Each row is a point on a landscape with many valleys, with its height.
From any point a ball rolls to the lowest of the 5 points nearest to it. It stops when none of these is lower. Distance is the straight distance between rows; heights are no part of it.
tebur height 155: [136 101 165 133 149  99  98 121 138 116 155 159 149 158  93 110 135 149
 130 126 122 144 131  97 117 124 110 120 122 145 124 163 138  98 127 145
 116 127 128 115 142  98 131  95 101 120 117]
Reluk height 361: [112 148  98 136 101 116 142 111 118  83 118 123  79 115 144 181 120  96
 154 155 114  93  97 157 113 159 167 115 116 127 137  84  93 151 132  87
 143  95 135 126  89 161 137 155 164 108 117]
Beri height 489: [168  93 147 106 153  82 124  91 109 146 124 128 143 121 110  72 119 145
 109 119 125 171 131 127 123 110 106 123 149 124 111 161 144 110 155 147
 140 145  99 135 122 110 119 148 110 109 154]
ked height 386: [155 106 139 110 142  99 122 117 107 180 126 121 191 140 103  75 110 184
  78 111 122 149 144  99 130  89 128 126 148 131 138 182 152 133 136 135
 130 165  93 150 124 103 131 104 105 127 145]
Pilil height 629: [110 137  97 121 102 134 137 137 104 103 111 137  87 111 128 138 146 102
 156 111 102  73 124 143 132 125 138 119  92 120 124 113 102 140 114  79
 139 105 141 119  99 145 104 137 148 108 108]
mife height 314: [158 105 146 109 149  96 117 112 112 165 125 119 173 144 100  79 114 174
  95 115 121 158 138  98 127  94 121 121 145 133 130 183 147 121 141 135
 130 157  94 144 114 107 127 107 100 117 140]
muf height 164: [148 106 168 121 154  91 104 113 131 126 150 145 142 152  97 101 125 156
 128 126 121 160 129 106 115 118 109 121 128 144 120 172 139 100 143 144
 117 133 123 116 129 103 134  99 100 114 127]
zifu height 296: [156 111 132 120 130 116 115 148 110 210 138 149 208 135 124  77 105 202
  70 113 114 119 164 117 149  91 120 130 155 146 143 169 166 125 124 157
 115 166  99 144 156 102 168  79 113 137 143]
Guzep height 418: [134  99 138 173 112 121  96 129 159 132 149 175 162 169 101  93 143 146
 144 122 117  86 135  85 120 111 110 106 108 125 126 139 133 105  74 160
 120 111 100 120 165  92 117 104 113 121  97]
bik height 293: [100 160 103 128  96 157 159 103 154  94 114  79  56 124 157 200 112  89
 158 165  89 121 101 148 116 158 180 138 128 134 141  83  81 152 120 112
 120  89 126 118  81 176 147 131 151 132 107]
niz height 504: [154 109 139 133 125 131 101 164 113 197 142 145 194 143 127  82 113 198
  79 121 112 115 164 104 151  94 117 118 156 154 147 170 176 113 132 160
 106 171  97 128 152 102 172  68 107 140 138]
Rulak height 611: [112 153 125 107 134 140 145 114 141 100 106 117 126 132 165 161 119 103
 166 120 184 173 103 143 155 138 109 116 120  99 101 128 122 138 188 126
 144 153 168 131 110 141  81 173 130 125 135]
vepir height 216: [ 97 155 101 131  86 126 151 119 141 102 129 112  59 113 139 186 109 107
 159 142  88 104 104 143 106 145 181 124 113 131 128  86  93 157 119  96
 127  92 129 110  86 160 145 131 150 125  94]
gimis height 360: [ 91 138  84  94 143 216 160 117 157  62  75  86  45 139 182 188  74  80
 170 167 124 104  79 154 126 167 166 185 126  95 143  67  86 130 121 118
 139 103 114 104  74 191 133 175 148 120 132]
faz height 588: [110 146 141 103 125 136 161 117 148 112 127 108 123 129 153 140 120 115
 156 118 181 181  97 138 163 134 111 116 111 105 111 141 129 148 171 135
 143 151 165 132 121 129  91 172 120 139 150]
demim height 223: [ 83 152 106 147  92 148 142 131 167 112 143  80  36 123 143 191 110  90
 160 132  90 102 114 134  94 150 189 143 117 139 127  80  84 151  99 110
 104 104 138 104  97 162 148 105 124 148  87]
Firib height 391: [167 118 140 143 114  90 112 150 120 232 143 163 230 135 130  90 108 187
  83 127  99 114 185 134 163 106  89 105 162 156 147 154 169  86 118 198
 113 182 109 145 164  91 181  60 127 121 117]
Tubaz height 541: [164  90 136 161 110 141  90 175 117 198 146 147 196 151 137 100 135 192
  91 124 104 110 168  89 151 104 111  95 164 158 151 156 177  83 132 180
  99 174  98 123 176 101 172  68 120 135 130]
tul height 615: [165  97 138 107 147  87 127  97  99 165 116 117 177 129 103  74 126 158
  81 117 124 167 144 109 123 100 122 123 155 125 131 175 147 120 143 138
 141 160  95 155 122 106 116 137 112 116 152]
gof height 538: [121 128 154 107 126 110 165 100 146 117 148 123 116 113 149 112 109 128
 134 115 176 176  94 145 159 129 119 110 123 109 115 135 140 156 159 152
 151 137 142 126 136 117 114 188 109 152 167]
geviv height 260: [130 107 165 120 153  93 133 144  94 174 122 144 232  77  90 104 130 157
  59 138 160 205 172 129 113 127 110 127 176 112 148 162 187 131 147 144
 164 171 135 168 187  94 128 157 144 141 143]
kef height 593: [121 152 116 151 107 136 115 165 125 139 127 113  55 122 135 145 138  98
 171 108  88  81 160 121  91 114 140 134 110 137 102  74 103 114  95 106
 100 110 124  76  90 147 140 103 130 128  69]
kupu height 217: [148 104 154 115 148  98 106 125 120 149 132 127 166 154  93  87 113 169
 106 120 121 147 137  95 124  99 116 114 137 138 130 183 152 114 142 138
 119 157  96 132 112 102 132  90  92 119 130]
Bafad height 619: [141  80 136 111 156  81 129 102 112 106 138 144 127  82 116  88  96 115
  96 107 161 167 120 161 134 122 102 116 158 111 109 128 171 136 150 159
 170 150 121 131 144 110 123 192 104 132 175]
sef height 575: [ 64 131  98 163 111 176 125 126 178 112 130  50  19 147 175 176 125  50
 167 126 107  65 100 113 104 173 191 151 112 124 156  88  67 113  89  98
  84 118 133 121 113 162 122  94 119 144  95]
giti height 677: [119 138 106 123 113 151 135 140 108 107 114 132 103 121 126 123 176 100
 144 110 118  84 131 136 146 127 124 127  92 126 128 128 108 132 109  82
 132 106 152 132 119 136  93 130 141 122 127]
Kovem height 383: [152  88 130 166 115 153  85 172 134 146 135 137 173 169 109  87 152 173
 110 122 109  92 147  75 124 101 101  85 147 150 131 158 168 105 113 172
  99 148  81 125 159  89 138  83 100 134 133]
Rikep height 276: [156 111 125 113 127  96 128 135 111 217 137 169 230 128 119  78 108 198
  62 113 106 127 172 138 141  93 105 134 160 144 137 159 157 130 111 172
 125 162 108 154 176  92 163  90 124 128 146]
Kamaz height 487: [160 105 140 141 119 126  99 165 113 209 144 154 202 138 135  90 116 197
  81 126 108 113 170 110 156 100 109 114 162 157 149 164 176  97 132 174
 105 171 103 129 166 101 182  64 114 136 134]
gumik height 222: [138  95 150 119 152  94 134 137  90 177 125 142 231  91  91 101 134 161
  52 133 146 196 169 119 113 125 118 130 174 117 151 159 178 134 134 144
 162 169 129 168 179  95 125 156 145 140 150]
rus height 765: [130 163 115 147 105 141 121 160 117 143 115 116  74 118 139 132 151  99
 166 107  90  89 162 113 118 102 135 132 100 133 107  95 108 111  96  97
 104 105 119  85  86 152 129 106 135 125  71]
mur height 441: [142 116 160 106 135 102 154 104 141 128 155 135 106 114 133  91 112 144
 130 116 154 174 100 149 140 125 112 128 124 123 107 143 141 144 160 152
 139 127 130 116 145 111 126 173 112 136 168]
vilo height 559: [117 147 117 117 131 139 132 136 131  95 114 113 115 135 141 168 131 106
 164 118 176 156 106 145 141 147 107 129 106 107 106 121 122 137 174 107
 144 150 178 139 113 143  76 152 137 115 133]
tun height 261: [ 88 160 103 139  95 156 149 114 164 104 127  72  46 125 151 201 110  87
 160 149  87 120 104 140 108 154 189 146 126 136 138  86  78 150 111 111
 110  94 134 113  88 171 143 114 137 141  94]
Regil height 500: [150 108 141 126 133 131 100 160 114 181 138 139 186 148 115  82 113 195
  83 115 115 116 153  95 144  92 120 113 150 149 144 177 174 120 130 151
 108 167  94 133 141 100 159  72  98 138 143]
soz height 422: [ 87 140  85 134 121 202 127 110 165  81 102  50  27 139 171 198 111  66
 170 139 101 111  90 147 117 164 175 180 138 129 137  87  56 114 111 112
  99 104 135 111  90 187 124 106 125 118 105]
Guko height 282: [ 79 139 107 159 100 156 133 142 173 123 152  74  23 133 146 183 120  76
 156 127  98  76 119 127  89 158 187 145 115 139 133  78  85 141  89 105
  94 112 138 105 111 151 145  98 118 158  91]
noke height 488: [119 139  96 135 124 119 122 131 107  78 113 123 104 126 130 176 133  98
 156 129 157 100 101 155 121 158 128 124 108 115 120  95 106 135 153  80
 149 127 167 142 106 149  96 153 156 100 126]
kezi height 442: [157  89 132 113 152  94 130 111  90 170 111 118 201 105  97  83 137 149
  56 121 135 181 160 111 121 114 124 127 173 119 140 163 162 127 134 138
 157 166 110 164 147 105 112 159 130 134 158]
ripi height 773: [124 183  95 131 156 151 119 126 130  64 110 123  94 119 152 192 113  77
 157 158 187 116  92 174 105 163 130 134 141 119 104  55 114 171 169 109
 135  99 142 144 114 166 133 169 153 126 153]
Bavar height 627: [128 175  97 125 155 150 112 124 131  74 108 139 106 117 164 194 112  85
 161 137 192 138  97 165 112 149 119 130 146 113  82  73 116 163 199 111
 135 118 153 131 117 164 113 171 147 113 139]
pevib height 303: [120 116 181 117 154  77 140 151  99 179 134 169 251  75  81 104 116 175
  72 143 162 200 169 146 100 118  86 114 166 111 146 163 188 134 155 154
 170 171 133 164 199  76 132 144 145 125 133]
Kirop height 265: [110 160 102 128 108 147 161 103 138  83 107  94  69 118 159 191 116  87
 154 177 109 108  96 159 119 169 169 128 128 126 143  77  89 154 128 106
 132  83 123 128  84 173 150 158 163 126 125]
nomi height 650: [110 149 104 129  95 131 133 150 120 122 119 132  63 109 133 141 130 108
 166 110  81  81 140 138 109 111 147 128 100 126 108  93 103 139 108  92
 119 101 124  92  88 150 125 118 139 115  83]
soker height 501: [128 135 137 134 127 150 129 129 128 113 146 147 123 131 121 120 191 115
 129 122 134 116 131 118 154 135 122 135  98 143 133 144 115 121 107 107
 116  97 163 129 155 125 112 124 132 143 135]
Sozo height 401: [158 109 164 107 144  90 135  99 128 133 149 143 114 119 120  85 117 150
 128 121 135 176 111 145 129 119 105 131 132 132 107 151 138 122 160 148
 132 127 123 117 139 110 131 150 110 117 157]
lalu height 334: [ 86 149  93 134 112 187 139 109 168  93 110  50  39 137 164 204 114  71
 167 146  92 122  99 146 114 162 178 168 135 133 137  89  65 123 110 116
 103 105 134 115  89 184 131 104 127 130 103]
peti height 215: [139 101 156 126 148 109  96 138 127 135 138 136 168 161  90  93 119 167
 112 119 118 134 137  86 119 103 112 106 132 144 131 177 157 108 132 142
 116 156  99 124 120  97 135  82  89 123 124]
regi height 667: [128 159 116 135 105 149 133 135 114 137 109 137 100 116 141 112 177 104
 150 111 101  89 147 112 152 104 133 128  94 125 121 122 111 119  98  92
 117  93 125 112 109 149 109 119 139 127  96]
motop height 692: [133 170 124 153 102 148 128 136 119 152 116 130 111 120 144 112 178 107
 152 112 106  96 153  96 153  98 136 133  91 127 125 117 111 113  88  93
 112  96 119 109 110 150 115 111 138 133  81]
bimi height 660: [123 147 111 128 109 150 138 134 109 119 113 137 102 116 133 117 179 100
 146 109 107  84 140 125 152 117 130 125  91 127 122 126 110 127  99  85
 124  97 136 123 115 141  99 127 140 126 113]
kuzim height 536: [116 145 125 115 128 143 142 141 136 100 123 109 117 136 135 159 138 113
 159 115 174 156 105 141 145 141 105 131 100 111 111 131 126 141 164 111
 140 153 179 138 119 136  79 150 130 126 141]
Ros height 283: [139  95 138 108 144  85 147 145 101 189 139 177 251 109  94  90 120 186
  54 122 113 155 180 142 105 106  85 124 163 129 144 152 161 144 114 172
 155 165 123 158 195  70 141 126 152 127 153]
gobim height 550: [131 139 137 158 111 137 123 111 135 133 144 163 138 136 132 113 187 119
 130 121 125 104 136  93 155 121 141 131  98 138 135 134 110 111  86 112
 116  86 137 125 155 126 118 119 134 142 104]
sika height 607: [127 149 122 140 113 152 132 126 119 128 123 146 119 123 134 111 192 105
 135 115 120  96 140 111 162 119 129 129  94 133 130 135 109 120  94  94
 117  88 142 127 138 135 106 123 136 136 113]
nog height 659: [136 170 133 167 102 141 125 129 129 161 127 137 126 130 146 115 177 120
 143 115 116 103 151  81 157  95 144 134  90 128 133 121 113 111  82 102
 112  92 117 112 124 144 119 110 141 138  76]
gul height 605: [123 161 109 113 146 147 121 117 134  94 100 132 121 124 172 180 116  95
 167 123 187 157 104 153 137 141 109 121 134 101  88 104 118 142 202 116
 137 144 168 128 110 155  89 170 138 112 129]
lafoz height 695: [129 159  96 142 139 127 113 125 116  73 112 129  99 123 147 190 122  88
 153 146 177 116  95 165 108 165 129 128 131 118 109  69 110 151 173  95
 139 114 158 143 112 160 117 163 159 106 137]
Ninof height 71: [153 109 131 113 131 111 123 140 107 203 133 145 206 134 116  74 106 200
  67 110 117 131 158 113 140  89 125 133 156 141 143 176 160 134 124 146
 123 166  99 151 151  99 156  92 113 139 149]
gogot height 174: [152 103 132 110 138  99 130 120 102 193 126 130 203 129 105  72 117 185
  62 112 122 152 151 105 130  92 132 132 154 128 142 175 153 140 125 138
 139 167 100 160 142  98 132 115 118 132 153]
datif height 678: [136 173 130 167 102 143 123 140 124 156 122 124 114 132 147 119 172 114
 151 113 114 103 157  81 150  92 138 134  90 128 129 113 113 108  81  99
 112 105 115 104 109 150 125 107 142 136  69]
noka height 475: [109 150 110 146 100 133 122 162 135 130 135 115  42 117 135 153 124 100
 165 112  83  81 150 132  90 121 155 137 108 138 101  76 101 127  97 106
 106 104 130  76  94 148 145 108 131 131  76]
Posuz height 535: [149  94 152 106 140  85 144  95 125 125 147 141 112 101 129  79 105 132
 116 113 151 167 107 154 136 121 110 119 142 112 107 134 148 136 155 160
 151 136 118 123 142 111 125 186 111 130 173]
fis height 460: [ 95 139  78 109 130 222 139 116 165  68  85  65  30 141 181 195  95  81
 173 150 103 114  77 156 121 157 165 193 136 119 132  77  65 123 123 118
 116 101 126  96  82 191 125 138 137 111 115]
mudun height 292: [142  94 146 135 133 135  90 164 127 141 137 136 176 163  96  91 128 173
 107 117 114 111 146  80 124 101 110  98 140 147 135 172 168 111 125 153
 109 159  89 122 137  94 139  74  89 133 131]
Tuz height 325: [132 110 153 152 130 116 105 113 144 114 161 175 148 154 106 119 163 131
 130 127 127 125 131  97 129 134 124 124 110 145 131 146 121  97 102 135
 114 104 143 117 164 104 126 109 114 131 112]
Tuvon height 463: [134 127 161 105 128 117 158 115 146 124 154 127 105 119 136 105 121 148
 138 121 161 179  96 146 146 126 112 126 111 124 111 145 137 150 158 145
 136 126 145 121 145 114 121 163 116 142 164]
pip height 316: [155 108 124 111 133  87 137 138 108 211 134 183 247 124 109  80 117 192
  59 113  98 130 181 149 131  95  89 125 163 141 133 155 153 133 105 184
 133 159 113 157 180  78 155  99 142 123 146]
nus height 437: [168 106 143 155 105  87 109 160 126 232 148 155 229 141 128  96 114 185
  92 132  96 112 184 120 166 111  93  92 157 156 155 152 174  74 121 205
 116 192 114 140 165  90 183  56 131 119 110]
zes height 416: [137 134 164 112 134 126 151 127 145 123 160 129 105 126 129 114 138 146
 139 121 155 173 104 141 144 132 107 137 107 132 114 147 137 143 155 135
 126 122 158 116 147 114 121 149 119 141 160]
rusav height 259: [138  88 136 160 120 136  85 155 145 129 139 152 169 172  93  87 145 157
 130 119 113  91 142  78 115 107 102  89 130 138 126 155 155 105  94 168
 110 137  89 123 154  86 123  91  99 126 120]
foset height 582: [163  78 136 108 159  85 125  98  99 131 116 131 141  92 107  71 119 123
  91 115 137 172 138 144 124 117  99 122 164 111 109 145 162 117 148 153
 159 153 106 137 135 113 114 180 114 118 169]
Kadom height 137: [133  93 153 142 140 109  93 133 142 115 152 161 161 165  88 110 135 149
 128 123 120 123 134  88 114 123 112 106 119 144 129 162 141  99 112 151
 117 132 117 117 144  94 128  92  99 123 115]
ror height 350: [ 73 141  93 153 115 186 123 113 174  95 118  47  25 141 169 194 120  58
 165 135 105  99  99 135 109 167 185 166 126 129 147  91  63 114  98 106
  88 114 139 116  97 178 125  93 118 134  94]
Risas height 176: [133 104 163 143 142 106 101 115 143 112 160 170 147 155  96 116 147 142
 131 129 126 135 130  99 118 133 115 119 114 148 126 156 129  98 115 144
 114 113 138 115 154 101 131 101 106 128 115]
Disob height 396: [146  92 138 150 125 147  85 169 128 147 138 138 177 163 105  89 142 172
 105 120 114 100 149  76 127 100 107  90 142 147 135 167 174 109 117 161
 101 156  85 120 148  91 143  78  96 134 134]
videl height 484: [120 141 149 109 126 140 157 132 149 114 143 113 109 129 135 130 133 134
 150 116 171 173  99 140 153 136 111 129 103 120 114 144 136 150 160 129
 136 138 167 129 135 123  99 154 122 145 156]
duno height 254: [130  91 143 157 126 122  90 137 150 121 149 166 164 169  93  98 140 148
 134 121 116  98 137  82 115 115 109 100 116 135 126 151 141 101  91 159
 119 127 105 119 157  90 124  94 102 125 109]
Mafef height 345: [131 126 151 143 133 132 117 118 139 113 159 165 133 139 111 121 181 125
 125 129 134 129 128 114 143 139 125 135 107 150 133 146 118 110 109 120
 115  93 161 119 166 113 127 117 123 142 127]
nel height 237: [105 158  97 109 124 187 167 107 148  76  90  78  58 123 170 186 104  78
 164 183 110 110  95 163 127 172 161 152 129 114 149  74  88 143 121 119
 131  86 115 123  79 185 147 160 158 127 136]
Rarun height 193: [144  94 126 110 137  97 139 130 102 202 134 157 231 120 105  81 113 192
  52 113 115 150 167 123 125  97 119 137 159 131 146 161 154 142 112 150
 146 163 111 163 174  89 138 126 135 136 156]
Zedi height 572: [118 135 112 120 124 149 137 147 116  95 123 122 105 127 116 142 167 105
 145 113 142 104 120 141 146 140 113 134  90 125 129 130 114 134 124  86
 137 126 173 137 127 131  87 133 140 126 142]
vimo height 668: [107 152 131 102 135 139 152 101 141 108 109 117 128 127 173 152 115  96
 156 120 186 178 103 143 166 135 114 108 126  97 105 133 121 141 185 138
 149 155 162 130 111 139  86 182 123 133 144]
mesub height 349: [128  96 147 157 129 113  94 123 149 117 156 175 160 166  95 107 148 140
 136 124 121 108 136  87 120 123 118 109 111 136 128 150 134 100  91 151
 118 116 122 121 162  95 124  99 106 127 106]
rekev height 601: [123 136 131 122 131 156 140 147 126 101 139 123 111 131 119 135 173 116
 139 117 148 128 118 135 151 143 109 140  93 135 124 144 125 134 123 101
 126 121 178 131 141 124  96 133 131 139 149]
silav height 190: [ 95 154 107 137  87 129 145 132 145 108 135 110  49 113 136 181 107 106
 161 131  82  99 119 142  98 135 179 130 112 134 120  83  96 156 111 100
 117  95 132  98  88 158 144 120 140 128  85]
tuto height 110: [145  91 132 113 141  96 138 124  97 188 129 142 229 111  99  90 124 175
  48 119 129 169 166 115 116 109 127 133 165 124 152 163 161 143 119 143
 157 170 119 166 170  93 127 145 138 139 156]
kud height 734: [121 151 106 125 100 144 135 143 108 122 108 136  88 111 135 122 158 102
 158 106  92  80 143 129 137 108 134 125  92 122 118 116 105 129 104  85
 125  98 127 109 100 148 110 121 138 118  98]
rusi height 340: [164 120 131 127 121  88 120 142 116 229 137 171 236 130 126  81 108 190
  72 119  99 119 181 145 155  96  90 119 164 150 141 154 160 107 113 190
 115 169 109 152 167  91 174  70 129 123 130]
vem height 377: [112 138  94 134 105 114 136 120 109  83 116 130  84 118 134 170 125  98
 153 140 122  86 101 154 116 151 152 114 108 120 129  90  97 145 135  77
 147 103 142 128  94 152 118 154 159 102 114]
rafor height 388: [156  85 136 114 167 103 118 123  91 141 103 118 172  81  97  84 134 117
  67 122 148 187 163 138 127 122  98 127 181 112 122 155 184 120 150 148
 164 164 117 157 144 115 110 174 122 126 164]
nuniz height 142: [111 167 100 117 130 174 161 111 138  74  94  88  70 121 166 180 105  72
 161 188 131 101  94 168 122 179 153 143 130 113 150  67  96 151 122 115
 136  85 117 137  87 182 150 170 159 132 147]
Zer height 374: [ 73 156  88  94 177 192 151 117 144  52  73 104  68 135 169 182  58  63
 164 170 172  93  85 158 122 174 168 186 120  72 152  56  96 140 118 113
 152 102 119 131  72 190 135 189 137 136 139]
Tid height 661: [134 155 137 183  99 127 120 123 148 163 146 157 141 142 140 109 162 140
 144 119 125  99 140  76 158 101 143 137  88 124 139 125 117 114  70 120
 118  96 115 115 151 130 125 113 140 136  74]
Pazom height 281: [107 157 102 132  93 130 155 104 135  90 115 105  66 115 151 190 113  97
 154 163 102 106  98 151 115 159 175 123 121 130 140  80  87 154 126 100
 133  88 126 121  83 166 148 149 160 120 111]
puf height 279: [128 123 179 119 155  92 129 141  96 177 121 150 234  64  89 106 123 157
  68 143 170 216 167 141 119 122 103 121 181 111 144 167 197 131 157 146
 164 162 139 170 188 100 131 156 142 138 137]
vuva height 516: [122 149  95 140 123 115 124 118 109  73 115 124  94 120 141 184 126  91
 151 149 152  98  96 163 114 166 142 122 119 122 124  76 101 145 150  84
 147 109 150 141 103 157 123 162 165 104 129]
Sivan height 191: [149 114 173 119 152  94 114 111 134 121 159 152 125 140 105 106 132 154
 134 129 128 167 122 123 123 127 104 131 124 146 115 159 132 106 150 143
 116 120 134 110 139 107 139 114 108 117 136]
lela height 372: [118 154  99 138 114 123 142 110 117  77 113 116  82 117 148 184 121  88
 150 167 132  96  94 165 115 171 160 120 125 123 138  73  94 152 140  91
 140  90 134 137  95 165 144 162 169 114 128]
Vak height 291: [151 107 144 113 144 107 111 130 113 169 128 123 180 146 101  78 110 183
  87 113 121 142 144  94 131  90 125 120 144 138 137 184 157 128 136 135
 123 165  93 142 121 100 137  92  96 128 140]
meva height 365: [167  98 153 108 154  80 123  95 108 150 126 124 155 131 107  75 119 153
 107 118 123 171 133 117 121 104 111 125 148 130 117 169 141 113 150 141
 134 148  98 137 117 109 120 132 107 108 146]
firen height 608: [127  99 142 112 137  90 152  92 131 110 150 139 119  97 135  95 100 119
 110 110 173 168  98 157 149 127 117 109 144 107 116 127 154 149 152 161
 164 142 131 125 142 112 125 198 106 144 175]
rut height 183: [154 105 164 115 153  88 110 107 121 135 137 136 148 147  98  90 119 158
 119 122 121 162 130 106 116 107 111 121 134 138 121 174 138 106 147 139
 124 141 108 125 116 104 129 103  97 112 132]
ran height 524: [114 130  98 124 118 132 129 138 105  85 114 126 101 125 122 155 146 102
 152 118 141  92 111 149 131 145 125 125  93 121 125 113 108 134 134  75
 148 126 165 138 110 140  90 143 149 106 129]
lokor height 632: [133 158 134 164 102 138 125 119 132 151 132 150 131 131 142 111 183 119
 139 116 119 102 141  86 160 107 143 131  92 127 135 126 113 114  80 104
 115  89 124 120 140 138 119 116 138 139  87]
Bafi height 171: [133  90 149 145 137 119  89 144 140 121 147 153 165 167  87 100 135 154
 124 122 117 112 139  80 111 115 107  98 125 140 128 163 152 103 109 156
 115 140 102 119 140  89 127  86  92 126 115]
tagig height 302: [ 96 150  92 100 125 208 164 111 154  72  84  73  51 132 176 189  94  77
 171 175 105 114  92 157 128 168 162 171 134 110 144  77  83 132 119 121
 130  93 116 112  78 190 138 158 153 124 129]
topu height 515: [120 142 136 115 127 149 147 147 138 103 136 108 112 135 126 144 148 123
 152 117 167 154 106 138 148 143 106 136  96 122 117 139 129 144 152 110
 137 139 179 136 130 127  89 140 129 137 151]
losib height 496: [100 182  93 110 167 177 147 125 140  59  95  98  84 122 152 181  90  61
 161 172 180  97  90 176 108 172 142 152 133  94 136  51 108 170 126 117
 140  94 123 154  96 176 140 171 143 145 161]
kimam height 280: [ 93 156  93  97 147 199 164 116 146  64  78  86  61 130 174 180  81  69
 168 180 134  96  87 164 124 175 154 168 124  92 150  65  95 140 116 122
 144  97 113 128  79 185 143 178 151 135 147]
Sapon height 576: [126 160 100 128 141 134 113 127 125  80 109 128 109 128 152 190 122  95
 160 132 185 137 102 159 120 154 115 129 129 113  95  88 115 142 189 102
 139 134 171 134 113 159  96 162 151 104 127]
mas height 246: [129  94 151 111 149  84 146 154  99 181 135 173 252  98  87  96 120 181
  58 128 129 172 176 137  99 116  93 121 163 122 149 157 174 139 127 160
 163 168 124 159 197  72 133 138 154 129 149]
buzol height 258: [104 144  99 130  90 117 144 122 122  96 120 129  71 110 136 170 115 108
 158 135  95  86 108 148 108 136 170 117 107 125 126  89  95 153 124  83
 137  92 130 113  88 155 131 141 154 111  96]
kur height 528: [119 145 104 128 131 133 123 136 119  85 114 117 113 135 136 177 129 101
 161 120 173 135 105 153 128 150 111 131 106 112 106 107 115 135 168  97
 142 144 180 142 110 146  83 152 145 106 129]
pif height 319: [ 99 146 111 151  99 135 125 160 150 129 147 105  32 123 137 166 117  97
 163 117  89  78 138 134  82 137 167 140 113 141 112  71  97 136  93 109
  99 105 134  84 104 148 153 103 126 144  81]
sotu height 473: [119 174 100 127 144 154 144 119 131  68 102 101  80 118 154 183 113  72
 153 180 162  96  93 176 113 180 143 136 133 116 134  56 106 164 134 110
 138  88 126 149 100 174 148 170 158 131 155]
Tegi height 384: [148 115 166 109 140  98 146 105 136 129 154 141 103 117 127  91 119 152
 135 122 146 176 104 145 137 125 106 130 123 130 106 147 140 132 162 151
 133 122 131 116 145 109 131 158 117 128 160]
gel height 201: [140 119 169 131 149 113 115 119 138 114 166 160 127 143 107 118 154 144
 132 130 131 158 125 118 128 137 111 135 116 154 121 154 128 107 132 136
 111 108 153 111 156 109 134 113 114 130 131]
tari height 419: [134 132 156 128 138 137 129 132 135 110 160 147 117 137 118 124 175 131
 132 126 142 144 123 126 142 142 114 140 103 149 124 149 124 122 125 121
 115 104 168 120 160 115 123 123 123 144 147]
solog height 255: [ 79 152 103 149  98 165 140 121 172 106 133  59  38 133 149 197 113  78
 159 139  98 109 109 133 102 159 194 152 123 136 138  87  77 140 100 109
 100 109 141 116  93 169 139 101 123 147  92]
Pono height 294: [143 102 152 119 161 107 120 136  88 160 107 124 206  75  93  98 138 135
  57 134 159 206 172 128 124 124 107 129 184 113 139 162 192 126 148 145
 161 166 129 168 162 108 118 165 133 139 154]
geb height 594: [152  99 140 142 125 143  94 172 118 177 139 142 185 152 120  86 126 190
  88 120 113 108 156  88 144  96 116 102 155 154 144 171 179 108 131 162
 102 168  92 124 154 100 165  69 101 141 138]
ruvoz height 287: [149 121 171 110 145 102 132 111 138 126 159 144 110 128 121 100 128 154
 135 125 137 175 112 138 131 128 106 138 120 140 107 153 136 123 157 146
 122 117 138 109 145 111 134 137 114 124 151]

Call two points neighbours if one is among the 5 nearest of the other. Go from one point of each pair to the other, from neighbour to neighbour, staying as low as possible. Name the highest point that can't be avoided.
nuniz / Kadom | kuzim
nuniz / silav | Pazom
Kadom / tuto | Vak
Ninof / tuto | gogot

For each start below, name the point where the ball stops.
Zedi | Kadom
nog | Kadom
Rulak | Kadom
Bavar | silav
Sapon | silav
vimo | Kadom

For each start below, name every point that the ball comes to, in order.
gul | kur, noke, vem, buzol, silav
gof | mur, Tegi, ruvoz, Sivan, tebur, Kadom
vilo | topu, videl, zes, ruvoz, Sivan, tebur, Kadom
faz | videl, zes, ruvoz, Sivan, tebur, Kadom
